Each row is a point on a landscape with many valleys, with its height.
A ball rolls from a point to whichever of its 3 nearest points has the largest drop for the distance, and stops where none of them is lower. Distance is the straight distance between rows; heights are no part of it.
k200: [111  95  98 114 120 192 135 108 111 193  81 107 164 142 165 138 138 174
 121  98 122 135 126 149]  (h 41.0)
k470: [151 136 114 135 121 136 136 136  92 116 135 123 147 115 135 112 121 109
 180 169 131 141 118 121]  (h 30.4)
k791: [ 97 146 109 145 134 126 130 121 180 128 110 126 102 148 133 189 116 164
  87 106 104 134 146 143]  (h 23.1)
k576: [124 113 105 116 136 155 131 104 141 158  95 124 122 136 145 161 125 158
 119  93 114 158 118 151]  (h 15.6)
k383: [138 132 109 132 136 150 139 138 101 123 137 147 157 116 129 128 128 123
 156 170 144 137 126 123]  (h 25.8)
k480: [133 164 159 140 161  76 104 143 159  81 161 143 102 131 134 108 114 136
  93 113 119 126 119 114]  (h 33.5)
k713: [124  60 124  88  81 218 163 101  83 218  87  79 194 140 129 124 140 141
 137 109 124 129 152 106]  (h 37.4)
k936: [109 147 119 161 149  83 113 111 190 101 137 145  88 132 107 117 112 135
  68  96 112 137 131 107]  (h 30.7)
k307: [150 189 167 137 132  46  86 153 180  59 173 166  69 137 133 106 113 120
 132 109 137 101 110 140]  (h 21.1)
k818: [130 119 108 106 117 156 160 131  83 153 128 134 161 115 122 127 126 100
 173 183 150 121 133 116]  (h 23.8)
k491: [165 100 122  53  86 129 121  98  31 163 124  94 168 114 103 120 144  94
 211 163 137  99 133  93]  (h 35.0)
k334: [112  87  99 126  94 218 155 101 112 206  90  85 185 160 153 144 132 173
 108 111 115 133 134 146]  (h 41.2)
k829: [109 143 125 158 150  81 120 112 188  95 134 142  92 132 114 132 120 126
  79  94 100 149 126 118]  (h 25.0)
k38: [109 107 108 124 127 182 134 104 131 182  87 108 149 157 164 160 111 176
 112 104 115 135 125 154]  (h 39.0)
k272: [116  84 124 108 127 196 136 108 101 183  85 125 149 135 160 147 140 161
 120  95 132 146 130 142]  (h 40.1)
k207: [153 202 148 156 129  26  63 136 189  43 177 182  54 119 126 104 122  95
 133 119 146 100 109 147]  (h 35.8)
k711: [119  72 147  88 104 194 148 126  78 198  97 105 177 126 137 127 149 132
 139 120 153 110 149 109]  (h 31.9)
k452: [145 190 158 154 116  36  84 148 197  57 187 179  55 127 128 110 127 113
 139 127 132 102 100 145]  (h 5.5)
k471: [163 166 159 144 131  91 105 164 148  74 168 137  80 120 114 103 125 129
 148 130 115 139  96 132]  (h 42.1)
k416: [ 92 154 153 178 130  49  90 128 225  74 129 169  72 124 120 104 121 107
  67  86 118 111 126 115]  (h 27.6)
k738: [145 116 107 114 103 135 143 124  57 145 116 116 162 113 119 119 120  88
 199 176 135 118 141 113]  (h 25.6)
k312: [135 147 121 143 173 124 130 127 135 103 147 131 133 119 129 123 118 131
 125 138 123 151 111 121]  (h 31.4)
k271: [ 91 151 149 162 137  68 105 112 203  80 127 146  82 130 119 106 121 124
  80  92 115 130 128 118]  (h 25.4)
k633: [133 111 101 123 155 159 123 112 129 144 110 127 125 132 149 164 127 146
 109  96 124 156 123 146]  (h 14.6)
k875: [ 60 157 133 201 102  76  89 118 245  74 114 164  92 144 131 112 121 126
  44 110 107 112 133 150]  (h 24.8)
k899: [145 159 140 138 142 127 120 145 116 100 148 133 127 124 130 116 109 132
 159 160 127 147 103 123]  (h 16.7)
k137: [149 164 149 137 152  99 115 154 132  87 162 131 114 124 128 115 110 132
 137 137 125 144 117 132]  (h 14.5)
k786: [126  91 129  82 108 174 162 126  67 176 119 117 170 129 129 135 136 106
 159 167 160 109 155 127]  (h 15.1)
k938: [138 194 162 139 126  20  74 147 197  52 175 194  59 125 137 106 125 110
 116 122 138  95 117 149]  (h 38.3)
k498: [170 170 162 147 140  97 105 165 138  82 168 138  87 113 117 102 123 124
 155 132 115 142 100 136]  (h 32.8)
k881: [140 145 113 143 147 133 142 146 106 108 142 125 143 111 127 115 130 125
 160 160 125 148 122 132]  (h 19.6)
k868: [116  71 151  73  95 197 160 122  80 206 104  84 191 143 122 129 140 125
 138 111 147 113 157 106]  (h 33.9)
k557: [149 158 148 140 178  94 123 148 138  82 160 140 122 129 126 115 112 138
 108 128 125 140 117 115]  (h 13.5)
k88: [159 164 157 147 146 101 120 163 129  85 162 122  98 116 119 107 108 131
 157 144 105 145  99 139]  (h 43.0)
k941: [116  94 102 128 139 172 130 107 142 162  83 124 132 133 157 164 125 161
 119  88 119 153 124 157]  (h 30.5)
k474: [100 135 105 142 136  96 126 110 191 111 118 126  92 148 103 166 113 150
  83  91  93 147 135 143]  (h 10.6)
k299: [118  78 127 103 123 187 150 127  87 173 108 119 164 121 141 135 155 133
 135 135 150 118 138 136]  (h 55.3)
k344: [128  91 117  86  99 168 160 145  69 175 126 122 179 141 127 130 131 120
 167 167 158 115 147 125]  (h 15.4)
k476: [141 146 123 141 159 134 129 147 109 107 140 129 132 116 133 119 115 137
 153 161 137 150 115 135]  (h 17.5)
k181: [147 120 114 108 104 152 146 137  69 143 126 123 161 111 128 115 122  99
 180 173 131 134 125 128]  (h 22.0)
k905: [132 147 115 145 172 135 132 131 118  99 143 134 134 126 119 132 128 135
 111 134 139 150 130 120]  (h 42.9)
k513: [164 108 121  51  99 137 122  94  19 170 148  89 177 122  99 128 157  93
 215 162 136 100 147  85]  (h 38.7)
k241: [105 137 109 138 141 127 137 109 178 139 109 124 109 151 143 173 118 162
  87  97 100 135 133 157]  (h 24.0)
k176: [126 111 102 126 163 165 138 117 119 133 119 134 140 116 143 147 137 134
 121 113 141 152 127 131]  (h 18.7)
k85: [124 187 169 155 127  23  85 151 193  47 166 190  71 127 140 111 118 108
 105 122 143  96 123 132]  (h 36.7)
k166: [ 87 149 131 168 119  70 116 106 207  89 132 147  86 144 110 114 119 125
  70  95 101 130 138 118]  (h 22.8)
k858: [156  93 108  93  87 134 140 117  51 164 122 115 161 107 124 116 130  88
 202 168 135 104 142 108]  (h 38.8)
k814: [132 118 107 119 125 162 143 140  77 137 132 133 158 110 139 131 127 108
 169 176 139 134 129 123]  (h 26.0)
k430: [124  96 108 122 155 169 135 119 109 152 106 136 126 115 149 154 143 139
 121 107 140 149 125 137]  (h 15.7)
k34: [127  79 122 103 104 209 159 116  91 204  72  90 173 139 147 125 151 138
 137 112 132 134 141 119]  (h 36.5)
k778: [130 141 125 139 170 135 127 145 120 110 141 138 140 118 127 122 119 134
 136 147 142 146 122 123]  (h 21.6)
k54: [177 141 151 142 130 113  96 171 100  89 150 123  91  84 102 121 132 117
 180 152 110 146  96 124]  (h 29.1)
k678: [ 69 152 120 179 121  85 130 113 217 111 114 131  95 163 124 168 118 142
  44 124 103 119 153 166]  (h 45.8)
k607: [142 134 112 137 125 151 149 145  85 126 127 123 161 104 137 121 126 114
 179 173 135 134 125 129]  (h 26.6)
k763: [159 101 114  75  83 136 151 120  42 170 123  94 172 126 119 120 135  80
 198 165 134 105 130 106]  (h 46.1)
k8: [126  64 136  82 100 213 155 114  72 212  93  70 198 136 131 129 132 145
 130 107 126 109 152 104]  (h 36.4)
k277: [145 166 143 142 152 114 125 155 123  87 156 134 113 126 130 111 114 132
 140 139 129 149 108 131]  (h 15.9)
k454: [151 101 109  87 101 145 157 126  64 165 125 105 170 125 121 121 131  90
 198 173 145 110 137 113]  (h 13.4)
k721: [155 142 133 144 143 138 124 150  99 112 133 117 120 100 136 104 123 119
 173 171 115 152 107 132]  (h 26.1)
k370: [159 115 127 114 106 115 117 138  57 132 123 114 143  87 124 122 139  99
 198 167 119 122 127 101]  (h 33.4)
k589: [122 151 130 141 167 103 117 119 162  96 146 142 113 136 119 130 119 129
  89 112 112 144 128 112]  (h 18.3)
k929: [164 129 142 139 113 114 111 161  70 113 133 112 123  79 113 120 133 102
 192 176 118 135 108 101]  (h 16.3)
k77: [133 100 109  83  98 166 156 127  71 174 123 120 176 120 129 125 131  98
 182 169 148 110 147 121]  (h 23.4)
k957: [124  86 111 112 138 188 144 125  90 165 109 124 153 112 147 149 152 137
 123 128 151 131 130 136]  (h 40.9)
k981: [128 109 103 121 164 156 130 109 128 135 118 131 110 116 125 155 133 146
 118 109 131 156 130 149]  (h 13.9)
k468: [ 99 156 165 186 118  46  86 141 217  61 125 171  75 124 141 101 126 116
  65  89 143 105 137 114]  (h 22.6)
k70: [137 133 108 122 169 151 136 126 112 120 135 135 147 120 125 142 141 138
 117 147 144 149 124 123]  (h 59.8)
k414: [116 159 159 159 161  59 107 128 182  75 145 162  86 134 123 108 113 136
  75 101 132 119 131 116]  (h 36.2)
k687: [179 154 163 141 131 103  89 176 120  75 160 133  78  99 108 106 143 106
 171 143 118 132  88 139]  (h 32.4)
k918: [100 137 111 146 143 105 128 107 196 115 126 135  86 149 114 147 124 133
  76  99  98 134 140 148]  (h 16.1)
k861: [122 101 116 104 113 167 153 142  79 154 123 126 170 125 140 132 131 109
 153 166 153 126 132 127]  (h 17.6)
k342: [159 110 138 119 102 129 105 145  65 118 121 118 131  85 118 130 139 106
 202 173 123 134 127  91]  (h 39.6)
k432: [128 173 172 159 141  37  89 149 181  63 161 170  71 129 139 111 120 122
 102 112 143 105 123 133]  (h 31.3)
k996: [123  77 148  59 101 189 170 125  61 207 120  94 195 144 128 128 143 119
 154 148 150  92 151 106]  (h 39.1)
k709: [116  74 125 103 100 224 150 110  83 216  85  85 182 145 139 129 144 143
 123 104 127 136 138 126]  (h 37.3)
k287: [156 199 153 146 131  32  71 136 171  54 178 165  54 109 128  94 146  93
 150 114 136 110  97 138]  (h 35.3)
k673: [ 88 153 122 161 125  87 128 104 224 107 118 130  94 168 110 149 116 141
  56 116 105 120 146 148]  (h 20.4)
k340: [175  99 112  66  85 146 140  93  39 188 132  87 177 115 107 121 132  93
 206 149 144  98 147  97]  (h 40.3)
k553: [128 189 167 154 130  37  94 149 189  64 161 181  64 121 140 106 124 120
 112 118 140  89 119 137]  (h 33.2)
k900: [137 159 139 151 160  78 111 120 173  81 142 142 102 131 118 116 127 127
  75 107 121 136 132 102]  (h 36.6)
k896: [176 171 166 144 139  89  93 163 144  78 174 137  71 108 110 103 138 110
 165 139 120 136  94 151]  (h 49.7)
k407: [173 173 160 144 130  76  86 159 150  65 186 151  65 113 112  94 140 116
 155 119 125 124  91 145]  (h 57.0)
k865: [106  72 103 110  88 225 157 100  98 220  82  71 191 162 136 125 124 160
 130 105 116 127 133 133]  (h 42.2)
k545: [150  77 124  40  84 163 165 108  46 202 140  89 174 145 118 131 115  88
 187 153 147  94 155 122]  (h 8.5)
k435: [171 173 153 135 132  83  93 156 142  64 184 131  65  89 104 106 154 113
 161 134 114 123 101 134]  (h 59.9)
k79: [159 168 159 152 129 101 104 154 127  79 166 131  91 110 126 101 124 128
 168 134 123 142 101 146]  (h 31.8)
k522: [109 142 117 155 132  90 127 110 200 101 127 135  87 143 109 135 122 126
  74  98  99 137 142 130]  (h 19.0)
k543: [141 167 133 147 150 125 123 146 113  91 153 132 124 119 126 107 122 130
 142 159 121 152 113 129]  (h 16.6)
k42: [168  96 117  40  96 138 138  91  25 180 147  85 183 137  98 131 162  95
 208 157 142  88 134  93]  (h 42.7)
k499: [ 90 139 114 152 129  97 123 111 215 103 119 133  98 155 117 151 107 141
  70 106 100 128 147 145]  (h 18.8)
k819: [125  91 113 107 134 174 146 135  79 160 119 138 168 121 137 135 147 125
 133 145 154 126 139 129]  (h 21.0)
k208: [ 96 145 110 147 139 114 138 115 185 136  98 124 100 156 125 188 115 156
  75 102 103 134 146 159]  (h 22.7)
k163: [119  92 125  86 124 172 156 130  78 168 125 132 177 124 136 135 142 114
 149 161 168 115 142 122]  (h 16.4)
k390: [117  87 114 117  94 213 152 102  90 207  90  89 183 157 147 131 134 154
 118  97 118 132 134 137]  (h 38.6)
k869: [ 77 157 149 185 120  52  97 133 237  72 116 171  74 130 129 105 113 114
  62  82 118 114 129 119]  (h 35.6)
k487: [132 124 109 124 134 152 145 146  99 135 125 127 163 116 133 133 136 119
 159 168 140 140 123 127]  (h 22.5)
k394: [150  96 120  59  79 155 160 117  57 177 119 103 171 132 128 116 137  82
 191 163 144 101 148 120]  (h 14.7)
k32: [130  91 123  70  91 170 163 136  65 182 134 103 182 133 129 133 134 100
 179 156 161 105 153 122]  (h 10.5)
k214: [113 125 102 122 134 172 134 112 152 168  84 106 137 157 171 169 113 176
 111  97 124 138 127 147]  (h 23.6)
k191: [158 155 144 148 131 120 113 160 111  96 151 123  99 104 119 111 121 112
 167 154 102 135 100 125]  (h 37.0)
k984: [120  77 144  78 112 189 169 128  72 191 113 105 181 133 137 141 139 134
 137 144 156 107 153 118]  (h 29.6)
k219: [130 116 107 132 162 143 132 112 141 131 122 134 116 131 123 149 133 144
  99 102 122 154 123 135]  (h 11.8)
k392: [ 62 151 125 192 110  78 121 120 235  90 112 142  88 161 117 146 121 150
  37 107 103 103 158 166]  (h 23.9)
k565: [151 147 124 137 146 141 134 145 108 115 141 120 144 107 121 116 121 116
 168 169 132 149 114 121]  (h 23.2)
k564: [132 155 149 143 166  83 106 131 163  81 164 143  96 127 113 107 105 138
  99 118 120 134 127 112]  (h 10.7)
k134: [ 88 142 122 172 125  85 127 112 218  95 123 143  90 150 110 127 119 128
  59  97 102 128 132 131]  (h 20.3)
k904: [176 100 117  56  85 136 149  94  26 181 136  91 162 123 104 119 146  89
 210 161 135  98 141 100]  (h 38.1)
k265: [122  80 125  98 114 213 146 119  89 189  89 103 177 140 145 127 150 142
 128 101 142 131 134 128]  (h 35.9)
k871: [111 127 106 131 141 163 139 118 148 166  96 122 134 152 149 183 114 178
  99  87 107 144 134 150]  (h 12.8)
k779: [110 146 164 149 162  61 111 122 183  88 147 152  88 126 113 109 119 126
  77 105 122 131 129 106]  (h 31.2)
k352: [128 121 108 137 152 152 136 145 100 133 130 143 149 113 144 133 138 128
 121 159 149 153 125 121]  (h 6.9)
k361: [165 135 143 142 126 126 117 163  89 108 126 123 128  95 119 110 124 111
 187 161 120 143 104 114]  (h 16.5)
k966: [ 64 153 133 196 112  88 114 121 228  94 112 145 102 151 126 135 132 142
  26 125 109 106 148 158]  (h 22.2)
k424: [ 53 165 130 215 110  81  93 129 252  73  92 167 101 152 128 119 131 137
  21 107 103 101 135 164]  (h 33.6)
k478: [172 146 158 145 124 106  97 163 122  87 159 127  81 101 103 103 134 119
 181 150 118 146  89 136]  (h 24.1)
k460: [128 134 117 137 176 124 116 117 144 113 137 136 124 130 122 146 127 138
 104 123 133 150 114 121]  (h 49.0)
k269: [108 140 107 137 142 119 138 113 185 141 107 127 106 159 133 193  93 168
  84  99 112 131 135 160]  (h 23.3)
k386: [136 185 169 155 127  32  85 154 186  54 175 172  69 132 132 108 115 110
 110 118 139  97 112 148]  (h 28.5)
k203: [162 109 111  75 104 125 121 107  24 158 127 101 173 115 113 118 153  95
 208 167 133 104 139  77]  (h 31.5)
k195: [163 173 154 144 144 102 104 157 136  83 170 125  96 118 122 105 123 129
 147 136 120 133 108 141]  (h 39.2)
k627: [166 152 158 136 135  98 107 158 128  82 168 131  83  99 113 102 130 119
 165 140 116 146  95 137]  (h 7.7)
k217: [121  98 102 116 115 191 139 108 114 177  90 114 154 143 151 150 138 163
 119  97 121 140 128 148]  (h 41.8)
k842: [114 163 173 170 150  44  98 143 196  71 151 166  72 119 126 101 117 124
  79  97 142 106 137 109]  (h 33.1)
k672: [122  82 118 124 145 178 139 131  95 157 104 129 144 120 143 144 148 149
 126 114 134 126 130 146]  (h 39.5)
k273: [121 167 165 146 156  54  90 143 180  80 160 157  92 124 123 116 109 129
  88 114 130 101 126 113]  (h 40.8)
k620: [ 99 151 152 182 131  54  90 119 215  69 129 164  80 130 124 108 113 123
  60  98 108 115 131 110]  (h 37.9)
k21: [100 156 151 170 134  50 100 122 200  70 135 166  78 125 117  91 113 118
  65  91 132 116 135 101]  (h 18.5)
k593: [167 137 140 154 121 118 109 168  97  94 146 119 114  87 115 110 126 111
 190 165 112 139 102 132]  (h 17.3)
k82: [121  90 119 112 131 173 152 144  82 164 125 136 163 128 140 132 157 117
 160 161 156 118 130 127]  (h 18.9)
k152: [100 156 158 179 130  45  92 133 207  70 139 174  74 119 134 108 117 113
  64  91 130 106 133 115]  (h 20.6)
k314: [131 139 119 145 171 107 122 110 171 109 140 133 100 129 117 140 127 147
  85  96 114 151 129 117]  (h 34.8)
k746: [157 116 109  91  94 121 127 122  37 158 124 102 159 108 111 116 148  93
 204 169 130 104 139  89]  (h 28.8)
k415: [139 172 161 139 148  59  99 143 172  75 165 138  99 137 116 108 114 136
  95 118 130 120 126 122]  (h 39.8)
k187: [104 131 107 138 143 124 123 110 186 123 110 128 102 153 118 170 116 154
  88  99 104 144 130 156]  (h 26.8)
k127: [122  88 119 109 117 194 138 117  98 185  99 111 160 127 160 143 147 154
 123  94 126 138 122 138]  (h 39.3)
k281: [124 114 115 112 126 162 151 139  86 152 123 130 155 115 136 128 138 126
 150 160 154 125 136 131]  (h 18.6)
k520: [166 103 104  80  96 133 142 116  52 174 131  97 169 118 118 118 137  78
 199 164 145 110 130 109]  (h 39.4)
k119: [133 145 111 143 175 125 133 112 150 100 134 140 112 127 113 147 124 133
  88 117 117 147 118 118]  (h 41.3)
k458: [117  88 121 108 122 197 153 116 102 180  85 117 153 116 150 135 142 149
 129 103 136 136 134 138]  (h 40.2)
k720: [ 70 163 137 202 106  56  98 129 245  66 108 169  76 142 137 104 115 131
  63 103 112 122 126 136]  (h 33.7)
k59: [108 135 100 130 150 112 138 108 175 127 118 132 101 141 113 165 125 146
  92  95 112 154 130 152]  (h 33.0)
k439: [117  75 110 105  75 222 174  94 101 215  88  64 216 167 132 132 132 151
 114 121 124 124 134 130]  (h 48.9)
k502: [151 160 154 137 156  94 118 145 150  77 172 134 106 126 121 109 109 141
 118 133 118 141 113 125]  (h 12.6)
k849: [107 128  99 127 148 145 128 107 153 150 105 119 110 147 139 181 111 172
 106  89 114 140 126 153]  (h 11.4)
k252: [108  86 115 120 106 206 155 109  97 193  87  94 162 141 159 127 139 149
 124 109 126 133 122 138]  (h 37.8)
k212: [113  88 114 110 108 211 150 110  96 196  94  91 178 140 144 123 139 160
 127  99 134 130 139 140]  (h 36.9)
k825: [171 182 160 130 128  65  91 151 163  67 179 156  69 130 123 102 120 120
 137 125 126 123 100 147]  (h 60.0)
k260: [163 127 137 127 115 130 119 150  66 112 131 127 138  85 114 118 133 104
 182 169 115 142 111 104]  (h 11.0)
k469: [114 139 114 143 151 104 125  95 183 112 130 131  95 135 113 146 120 140
  82  95 108 156 137 128]  (h 36.1)
k658: [167 157 140 151 132 108 116 155 116  84 155 124 104 103 124 105 117 117
 167 146 125 142  97 136]  (h 38.9)
k10: [159 130 125 136 115 133 127 146  71 126 134 124 148  97 121 111 123 107
 190 172 121 142 121 117]  (h 30.6)
k686: [116  99 101 111 105 215 147  98 107 200  82  95 184 159 156 137 126 164
 119 104 129 136 127 149]  (h 40.0)
k956: [133 109 110 126 161 167 137 128 114 128 128 141 143 107 128 142 139 139
 118 141 153 154 119 127]  (h 38.5)
k903: [124 151 137 144 174  84 123 116 165  95 152 143 107 133 108 122 118 145
  86 107 112 135 129 101]  (h 20.8)
k777: [157 123 116 111 103 131 139 122  55 145 125 122 157 104 123 117 126  93
 203 171 124 125 128 102]  (h 26.7)
k518: [114 104 109 118 143 178 131 119 133 164 100 119 122 137 147 163 133 150
 130 106 127 151 126 140]  (h 11.9)
k58: [123 102 114 121 134 174 147 137  80 156 124 127 159 119 134 141 154 119
 137 149 156 132 121 121]  (h 19.7)
k580: [131  91 137  80 105 174 169 140  67 185 120 117 181 140 130 132 143 117
 160 150 162 106 157 122]  (h 13.6)
k397: [145 160 135 140 158 120 130 155 125  93 161 131 123 118 127 109 109 137
 128 145 127 145 118 129]  (h 16.0)
k606: [151 185 164 137 137  60  98 156 168  62 175 152  84 130 133 100 110 124
 130 118 129 112 111 140]  (h 14.0)
k566: [114  85 136 104 109 198 142 122  83 182  87 103 177 123 144 139 151 141
 125 118 142 116 138 121]  (h 34.1)
k758: [112 155 125 148 155  75 109 111 182  89 152 145  85 137 108 122 122 132
  80  98 121 140 130 111]  (h 27.9)
k833: [120 141 112 146 162  94 122 108 181  95 137 138  87 126 109 150 124 134
  81  94 112 161 132 121]  (h 31.7)
k639: [112 144 140 156 154  66 117 113 194  76 142 146  90 136 114 121 118 126
  68  95 115 133 126 111]  (h 21.2)
k596: [120  88 107 114 115 198 141 113 110 193  87  99 174 167 159 134 119 173
 132  98 124 139 127 148]  (h 40.4)
k111: [107 159 163 163 136  58  99 127 199  68 133 156  89 132 121 107 118 133
  70  87 119 114 131 103]  (h 16.8)
k378: [128  75 123 115 137 191 142 124 102 168  96 114 154 119 146 140 145 145
 126 113 132 133 127 134]  (h 29.7)
k848: [168 188 159 140 126  61  90 155 168  67 176 157  69 118 115  98 134 112
 151 122 132 114  93 153]  (h 70.1)
k760: [147  96 103 106  88 145 152 123  56 164 121 118 167 110 117 118 129  87
 195 166 139 120 128 114]  (h 32.0)
k146: [113 153 144 169 143  64 105 121 200  83 141 152  89 124 113 116 122 128
  64  89 116 125 134 112]  (h 13.2)
k774: [125 139 111 136 149 151 140 142 100 122 140 134 149 109 131 129 125 132
 149 166 138 145 120 130]  (h 27.2)
k538: [152 109 115 104  97 125 136 127  42 147 117 120 160  95 120 114 138  95
 193 172 120 114 133  92]  (h 27.4)
k284: [114  62 114  96  96 214 167  99  93 215  90  63 207 158 119 116 126 151
 129 103 112 129 136 117]  (h 39.7)
k90: [125 100  96 116 145 165 135 120 119 148 100 127 121 118 145 154 134 151
 122 111 135 155 124 134]  (h 15.2)
k482: [125 101 105 125 141 177 146 136 101 147 106 129 151 120 143 151 146 132
 131 131 143 139 132 125]  (h 42.3)
k236: [107 132 104 132 145 147 139 115 163 159  93 118 116 157 155 186 108 181
  92 100 108 129 137 157]  (h 12.7)
k952: [140 113 108 100  97 147 153 125  59 159 130 110 168 124 146 116 128  92
 190 170 148 120 134 119]  (h 24.6)
k179: [118  67 137  93 104 206 157 128  75 203  86 107 181 135 135 132 149 141
 137 111 146 115 144 112]  (h 32.2)
k947: [135 143 121 141 160 141 140 144 103 111 148 131 145 120 132 125 124 126
 130 161 140 147 114 130]  (h 5.1)
k45: [136  79 144  50  84 184 169 128  66 204 125  90 186 144 121 134 128 117
 160 162 148 102 158 111]  (h 21.9)
k882: [114  78 134  78 111 188 160 139  71 184 105 115 188 135 135 141 149 127
 140 144 148 105 143 110]  (h 27.1)
k800: [116  80 119 112 115 197 139 118  99 186  85 109 164 125 146 136 153 146
 126 107 136 134 130 136]  (h 37.7)
k594: [170 134 148 143 118 118  99 164  84 105 136 119 117  81 112 114 130 101
 201 164 114 143 106 115]  (h 17.2)
k420: [ 90 160 146 172 116  62 106 109 214  80 129 146  87 129 121 107 117 121
  66  98 107 121 135 112]  (h 43.2)
k221: [115 123  95 136 151 129 136 120 164 132 107 130 106 146 132 170 115 157
 106  97 110 150 138 147]  (h 28.0)
k302: [136  84 134  71  88 171 169 133  70 198 131 105 185 143 121 138 132 107
 172 157 157  91 152 129]  (h 12.5)
k857: [ 89 148 121 150 127  92 125 103 212 105 114 127  88 163 112 170 115 154
  62 102  98 132 152 155]  (h 20.5)
k826: [ 76 141 110 161 133  96 138 111 204 113 116 127  82 158 119 161 113 153
  64 110 102 121 156 167]  (h 26.5)
k202: [117 126 102 139 171 116 123 109 151 112 133 131 109 131 107 141 126 138
  94 111 116 149 125 115]  (h 37.5)
k628: [142  92 115  67  85 157 164 118  55 203 127  96 189 142 124 127 136  91
 183 165 152  99 149 124]  (h 8.6)
k527: [154 127 134 140 128 129 121 151  68 131 125 124 139  99 119 108 123  95
 206 178 117 138 123 105]  (h 43.6)
k171: [156  95 124  51  87 157 166 103  40 178 143  87 178 136 110 122 134  91
 201 152 144  92 146 124]  (h 10.8)
k289: [137 148 132 141 178 103 122 126 151 101 156 140 120 117 125 121 120 138
 105 128 127 146 123 109]  (h 15.5)
k473: [128  85 127  91 110 177 161 140  74 186 115 116 168 126 145 141 149 122
 148 149 152 115 134 118]  (h 27.5)
k255: [140 179 157 133 147  67 100 152 169  66 174 154  93 131 127 111 116 143
 122 120 127 124 117 140]  (h 12.0)
k297: [158 128 117 123 100 122 135 144  69 126 123 118 154 100 134 119 127 101
 196 180 119 134 123 107]  (h 36.8)
k317: [151 186 147 143 123  37  82 145 184  52 180 182  56 118 128 100 144 100
 134 110 138  99 100 152]  (h 28.7)
k250: [113 128  91 127 149 152 138 112 159 144  97 141 112 140 142 176 125 156
 103  92 118 146 126 163]  (h 14.8)
k960: [131  88 127  99 133 186 144 130  76 174 106 128 156 121 139 143 153 133
 128 133 156 123 139 122]  (h 51.6)
k851: [133 116 108 130 173 156 131 119 125 126 120 138 130 108 128 145 134 145
 105 134 133 150 126 131]  (h 29.9)
k155: [ 65 165 140 197 112  73  96 133 238  72 107 157  81 137 120 108 111 134
  52 103 113 122 132 128]  (h 28.4)
k115: [ 89 142 120 153 127 114 127 105 200 122 113 131 101 157 116 178 108 155
  78 112  98 127 152 161]  (h 22.3)
k204: [133  79 139  51 106 188 170 136  63 199 114  96 186 141 131 134 141 122
 159 146 160  94 161 112]  (h 31.6)
k635: [109  87 105 118  88 230 161  97 100 217  87  76 203 167 141 134 134 164
 111 102 114 129 133 146]  (h 44.7)
k89: [125  85 129  90 117 185 151 139  72 184 109 123 180 136 140 132 153 122
 139 140 153 122 149 121]  (h 8.0)
k724: [138  78 131  51  91 167 171 125  68 199 132  94 185 144 125 130 127 110
 173 156 162  95 151 120]  (h 12.9)
k798: [ 50 170 139 214 101  81 100 128 245  61 114 158  98 141 139 110 127 132
  32 106 110 111 140 159]  (h 30.2)
k772: [ 69 154 131 194 106  76 114 119 240  82 116 154  93 143 126 116 119 135
  44 111  98 120 139 146]  (h 21.3)
k229: [125 130 109 130 178 133 128 122 123 112 148 134 137 126 130 141 139 129
 118 138 139 156 122 133]  (h 58.8)
k310: [120 105 104 115 141 175 136 118 117 166  86 117 125 135 153 153 134 153
 118  86 124 152 118 154]  (h 17.7)
k671: [118 107 104 122 113 193 145 108 120 185  84 102 170 158 174 155 116 182
 106  99 123 136 129 158]  (h 40.7)
k365: [ 71 154 127 189 109  74 113 114 226  95 112 149  89 158 108 124 118 131
  53 104 102 118 136 141]  (h 20.7)
k830: [110 121 106 142 155 130 126 106 160 126 116 130  97 138 119 154 121 137
  84 101 114 156 127 138]  (h 28.1)
k211: [129 101 117 116 154 174 138 131  98 145 129 136 144 119 143 142 145 128
 138 141 147 144 123 125]  (h 42.6)
k681: [159 171 160 142 136  77 100 157 145  77 173 140  70 124 114 106 125 112
 147 125 123 134  98 141]  (h 53.2)
k324: [ 76 157 139 175 116  73 107 108 227  83 123 148  83 151 117 118 119 115
  61  96 107 121 135 129]  (h 24.9)
k768: [150  86 122  54  88 168 165 103  51 201 127  95 182 145 108 125 127  98
 184 169 154  99 150 119]  (h 7.5)
k220: [143 183 166 144 144  79 100 151 156  67 174 141  93 126 128 102 106 137
 125 121 117 126 100 138]  (h 11.7)
k616: [160 124 120 147 108 125 132 145  82 123 126 124 128  91 130 115 124 109
 185 160 122 140 112 113]  (h 39.9)
k532: [144 176 163 148 152  80 114 152 150  73 167 141 101 141 125 109 108 135
 126 130 135 128 109 130]  (h 12.1)
k368: [125 157 154 147 158  73 105 132 177  80 154 149  98 135 116 110 116 140
  78 111 128 126 132 119]  (h 52.5)
k972: [125 120 109 117 145 159 139 138  94 139 122 145 150 114 131 142 143 122
 136 161 144 134 129 132]  (h 20.2)
k608: [118 169 182 168 143  44  92 148 195  74 147 170  73 127 135 107 121 119
  80 102 139 104 132 119]  (h 32.5)
k354: [133 162 136 148 171  91 121 132 148  88 162 142 113 140 119 118 124 144
 101 118 131 137 119 104]  (h 16.2)
k158: [133 143 122 142 170 130 136 135 121 104 150 141 132 118 131 133 128 140
 120 144 134 153 120 121]  (h 28.2)
k670: [116  90 112 112 127 188 136 118 116 162  99 114 146 116 149 140 141 151
 123 106 140 135 123 134]  (h 6.3)
k831: [141 114 111  99 105 140 160 133  71 154 133 127 170 115 128 116 126  95
 185 167 146 128 135 124]  (h 14.9)
k888: [138  98 109  91  98 153 155 126  76 162 128 127 168 127 132 127 129 106
 183 168 159 115 136 122]  (h 20.9)

Where does a ball stop that starts at each point below?
k671 | k849
k70 | k518
k407 | k627
k720 | k474
k798 | k474
k424 | k474
k956 | k518
k420 | k474
k596 | k265
k608 | k146
k435 | k627
k869 | k146
